Points, in no order, along strands that fork and pass close to each other.
Points whose rows are less than 130 apart are linked; no others are. Some points are linked to none.
Z_896: 66; -17; 3; 3; 21; 8; -20; -32; 16; -39; -23; 26; 11; 50; 32; 27; -21; 5; -36; -41; 2; 4; 52
Z_833: 85; -25; 0; 31; -7; 35; 12; -26; 30; -85; 9; 13; -9; 37; 26; 14; -39; 29; -12; -34; -10; -5; 56
Z_311: -41; 13; 20; -12; -44; -6; 0; 36; -25; 61; 6; -39; -15; -39; -30; 21; 40; 13; -9; -40; -24; -40; -53
Z_689: -15; -31; -23; 86; -30; 13; -31; 27; 42; -11; 37; -19; -17; -39; 18; -13; -1; 23; 66; 19; 47; 17; -35
Z_88: 0; 18; -7; 9; 43; 20; 24; -9; 40; -37; -10; 0; 22; 60; 18; -13; -18; -56; -18; 68; -25; 21; 78
Z_978: -43; -2; 19; -18; -14; 15; -6; -36; -31; 56; -27; -31; 5; 37; 4; 88; 80; 4; -43; -34; 17; -36; -48
Z_304: -3; -51; 17; -31; -8; 5; 2; 21; -41; 17; -9; -10; -6; 7; -43; 48; -7; 3; -20; -43; -66; 34; 1
Z_437: 23; 9; -3; 17; 35; 29; -15; -2; 27; -24; -19; 12; 25; 44; -22; -10; -24; -57; -64; 38; -68; 5; 91
Z_655: 35; 12; 27; -38; -25; -29; 30; -1; -4; -14; 4; -18; -10; 7; 37; 13; 43; 31; -4; -69; 70; -30; -9
Z_195: -54; 19; 38; 5; -47; 5; 9; -19; -25; 65; -9; -38; 10; 45; -17; 72; 66; 19; -61; -26; -41; -27; -17
Z_774: 24; -25; -6; -83; -12; 2; 37; 34; -55; -27; 21; -8; -23; -50; -51; -15; -44; 10; 15; -24; -74; 23; 13
Z_698: 54; -13; -32; -48; 20; 1; -3; -23; -22; -71; 4; 45; 9; 0; 5; -32; -56; 32; 16; -6; -7; -15; 36
Z_758: -18; 18; 11; -34; -5; -11; 13; -9; 17; 35; -25; -6; 9; 11; 48; -16; 31; -44; 29; -15; 104; 63; -53
Z_817: -9; 21; 4; 31; 27; 17; -9; 15; 19; 15; 2; -8; 14; 4; -44; 1; -12; -39; -55; 59; -100; -12; 57
Z_373: 63; 18; -24; 29; -32; -27; -24; 35; 29; -21; 17; 24; -3; -38; 5; -86; -67; 3; 25; -34; 8; 25; 4
Z_416: -3; -45; -41; 21; 43; 18; -30; -48; -8; -56; 7; 38; -4; -2; 20; 8; -6; 48; 58; 37; 71; -38; -13
Z_890: 6; -86; -28; 2; -15; 21; -41; 24; 14; -53; 22; 6; 5; -20; -5; -21; -51; 12; 71; -16; 16; 85; -23
Z_448: 57; -14; -3; 45; -13; 11; -27; 3; -11; 8; -3; 9; -16; -15; -51; 30; -39; 7; -63; -16; -91; -20; 26
Z_184: 49; -12; -39; -44; -11; -6; 4; 24; -45; -29; 22; 16; -18; -66; -53; -36; -74; 19; 6; 3; -79; -11; 5
Z_10: -41; 3; 5; -94; 39; -14; 45; -16; -33; -13; -4; -14; -9; -11; 4; 21; 37; 12; 17; 44; 22; -37; -12
Z_341: -9; 28; 10; 30; -23; 6; -23; -17; 17; 54; -26; 0; 11; 5; 35; 2; 52; -22; 3; -52; 97; 31; -81
Z_836: -64; -16; -25; 42; 36; 41; -3; -12; 26; -7; 20; 3; -3; -8; 31; -9; 4; -27; 63; 89; 24; 37; -7
Z_547: 4; 21; -7; 3; 12; -27; 17; -7; -15; -43; 29; 16; -25; -44; -25; -33; -9; 71; 31; 25; 27; -105; -18
Z_954: 5; -50; -19; 53; -42; 28; 3; 36; 40; -62; 51; -22; -15; -13; 11; -31; -33; 15; 86; -5; 16; 60; -9
Z_524: 21; -68; 5; 2; -34; 19; -4; 25; -34; -16; 31; -34; -34; -39; -54; 55; 3; 48; 8; -29; -57; -6; -8
Z_234: 1; -38; 3; -1; -21; -13; -30; 12; -22; 40; -34; 8; 7; 18; -11; 27; -4; -1; -28; -80; -18; 28; -20
Z_710: 33; -28; -41; 7; 24; 6; -5; -37; -8; -89; 23; 47; 7; 11; 21; -28; -45; 50; 67; 10; 54; -41; 11
Z_500: -25; -32; -16; -63; 48; -4; -12; -25; -32; -15; -16; 12; -6; -9; 4; 43; 18; 28; 1; 15; 9; -38; -8
Z_795: -17; 30; -4; -37; -9; -25; 13; 51; 3; 9; 31; -6; -4; -49; -10; -64; -20; -7; 27; 19; -32; 18; 0
Z_920: 31; -3; 3; 77; 20; 22; -33; -41; 43; -13; -18; 21; 11; 64; 57; 42; 4; 2; -32; -14; 30; 1; 44
Z_805: 61; -3; -18; 39; -25; 6; -17; 23; 1; -17; 17; 4; -16; -48; -55; -19; -71; 1; -29; 18; -88; -1; 21
Z_289: 5; -23; 27; 53; -4; 27; -17; -35; 17; -3; -1; -6; -4; 45; 36; 80; 59; 31; -19; -20; 45; -19; 2
Z_279: 46; 13; -2; 23; 3; -1; -22; -8; -17; 30; -39; 22; 3; 17; -48; 17; -22; -23; -94; -33; -94; -28; 58
Z_760: -63; 55; 14; -12; -11; 1; 8; 13; -13; 94; -19; -30; 12; -18; -11; 20; 54; -34; -27; -7; -2; -22; -71
Z_545: -23; 58; 32; -79; 15; -32; 77; 11; -9; -3; 14; -27; -6; -10; 12; -23; 30; -8; 14; 48; 21; -29; 3
Z_838: -10; -34; 23; 46; 13; 38; 9; -18; 18; -32; 20; -23; -8; 37; 19; 73; 41; 31; -4; 21; 0; -21; 25
Z_525: -66; 29; 12; 6; 27; 6; -6; 3; 11; 67; -9; -8; 13; -9; -1; 21; 35; -41; -20; 48; -11; 10; -27
Z_855: -37; 24; -29; 4; 25; 12; 29; 7; 12; -24; 37; 14; 8; -15; 25; -62; -29; -15; 76; 77; 15; 9; 8
Z_605: -55; -30; -25; 51; 1; 28; -23; 11; 35; 2; 27; -5; -10; -30; 28; -21; 4; -9; 83; 46; 61; 52; -41
Z_186: 26; -53; 12; 4; -3; 26; 15; 2; -4; -63; 34; -24; -17; -2; -4; 46; 15; 53; 22; 1; -18; -16; 25
Z_674: -27; -43; -51; 31; 19; 6; -61; -14; -6; -11; 18; 24; -3; -52; -10; 3; -19; 31; 59; 72; 29; -28; -41
Z_466: -8; 20; -1; -14; 41; -6; 12; -17; 29; -2; -32; 5; 22; 73; 35; -9; -5; -75; -17; 46; 30; 60; 59
Z_925: -4; -4; -6; 15; -21; -11; -54; -8; -4; 57; -52; 17; 14; 14; 27; 21; 23; -8; -25; -96; 56; 10; -64
Z_975: -16; 38; 24; 12; 24; -4; 44; -40; 6; -41; 4; 4; -31; -22; 3; -9; 36; 46; 18; 34; 64; -88; -21
Z_406: 64; 3; 13; -5; -47; -20; 22; 44; 16; -41; 28; 1; -9; -16; 19; -63; -37; 13; 35; -74; 21; 57; 13
Z_363: 10; 75; 33; -41; -31; -35; 30; -20; -13; 60; -35; -21; 12; 56; 22; 18; 43; -19; -61; -54; 30; -33; -12
Z_199: -31; -19; -17; -34; -5; -13; -5; 29; -39; 17; 5; -37; -32; -72; -42; 21; 28; 40; 11; -10; -17; -85; -57
Z_869: 32; 44; 44; 27; -56; -22; 24; -13; -16; 30; -13; -11; 11; 68; -15; 13; 21; 1; -85; -55; -53; 3; 60
Z_527: -32; -27; -5; -37; 43; 8; -30; -32; -20; 30; -41; 8; 2; 11; 12; 72; 37; -7; -28; 3; 13; -23; -23
Z_615: -8; -7; -22; -52; 5; -25; 13; 17; -45; -23; 29; -2; -20; -69; -45; -25; -6; 60; 38; 20; -22; -75; -16
Z_934: -17; 14; 26; -10; -23; -39; 17; 43; -13; 56; -27; -6; 28; 23; -39; -33; -8; -46; -44; -39; -55; 50; 13
Z_745: -15; 27; -27; -6; 49; -6; -31; -32; 5; 14; -25; 45; 9; -24; 29; -27; -8; -11; 12; 44; 48; -18; -20
Z_386: -16; 62; 1; -28; 22; -29; 46; 11; -3; -16; 26; 14; 1; -31; 15; -76; -12; 4; 34; 50; 13; -29; 11
Z_508: -21; -2; 3; -36; 36; 2; 7; -33; 18; 23; -37; 9; 10; 44; 51; 1; 18; -61; 17; 42; 83; 73; -8
Z_322: 21; -27; 21; 20; -15; 28; 15; 19; 27; -35; 16; -12; 13; 34; -7; -5; -31; -24; -6; -11; -46; 69; 37
Z_747: 30; 12; 26; 19; -36; -16; 23; 19; 38; -26; 16; -7; -2; 32; 57; -31; 2; -2; 31; -57; 64; 49; 15
Z_32: -7; 24; 33; -6; 14; 11; 56; -46; 9; -18; -3; -35; -24; -7; 18; 11; 80; 19; 24; 11; 95; -50; -44
Z_268: -38; 68; -4; -25; 47; -14; 0; -15; 11; 63; -34; 17; 11; -25; 15; -39; 20; -58; -16; 62; 22; -8; -23
Z_563: -5; 25; 39; 42; -49; -16; 8; 22; 1; 47; 2; -16; 22; 37; -27; -12; 7; -14; -50; -42; -55; 37; 27
Z_640: -40; 12; -3; 40; 27; 15; -28; 17; 24; 33; 15; -4; 2; -26; -20; 13; -1; -14; -21; 74; -66; -18; 7
Z_288: 10; 19; 12; -3; -16; -25; -16; -18; -35; 63; -63; 10; 17; 56; -22; 22; -3; -29; -98; -61; -61; -21; 40
Z_589: 54; -48; -43; 12; -34; 8; -39; 21; 4; -51; 22; 28; 0; -38; -21; -52; -92; 8; 46; -14; -12; 60; -18
Z_151: 24; 61; 48; -25; -29; -34; 50; -7; -5; 34; -7; -24; 12; 66; 6; 20; 35; -17; -66; -16; -16; -21; 42
Z_492: -24; -1; 21; -28; -15; -29; 27; 67; 4; 22; 9; -14; 18; -17; -32; -56; -23; -46; 14; -12; -40; 85; -2
Z_425: -32; -17; -60; 5; 33; -3; -77; -8; 1; 25; -17; 47; 15; -42; 12; -22; -31; -11; 29; 36; 29; 18; -41

A fork is a point with three links, a tip a point with one. Leave the first point through the second and follow the links. Name the first fork or tip that comes.
Z_758; Z_508 | Z_525
Z_689; Z_954 | Z_747
Z_88; Z_466 | Z_833
Z_747; Z_406 | Z_386

Follow the links from the first point to the second, and from the first to the third. Name the last point that the two ways share.
Z_745; Z_975; Z_833 | Z_525
Z_838; Z_710; Z_615 | Z_525
Z_934; Z_689; Z_500 | Z_386
Z_747; Z_448; Z_10 | Z_386

A fork is a point with three links. Follow the links from the first point to the second and name the forks in between, in order.
Z_760; Z_698 | Z_525
Z_363; Z_184 | Z_869
Z_836; Z_184 | Z_386, Z_869
Z_795; Z_406 | Z_386
Z_184; Z_373 | Z_869, Z_386

Name the points in between on the shortest way along the links from the first point to the second, in order.
Z_689; Z_563 | Z_605, Z_836, Z_855, Z_386, Z_795, Z_492, Z_934
Z_605; Z_527 | Z_836, Z_855, Z_386, Z_545, Z_10, Z_500
Z_836; Z_774 | Z_855, Z_386, Z_795, Z_492, Z_934, Z_563, Z_869, Z_288, Z_279, Z_448, Z_805, Z_184
Z_698; Z_975 | Z_710, Z_416, Z_674, Z_425, Z_745, Z_268, Z_525, Z_760, Z_311, Z_199, Z_615, Z_547
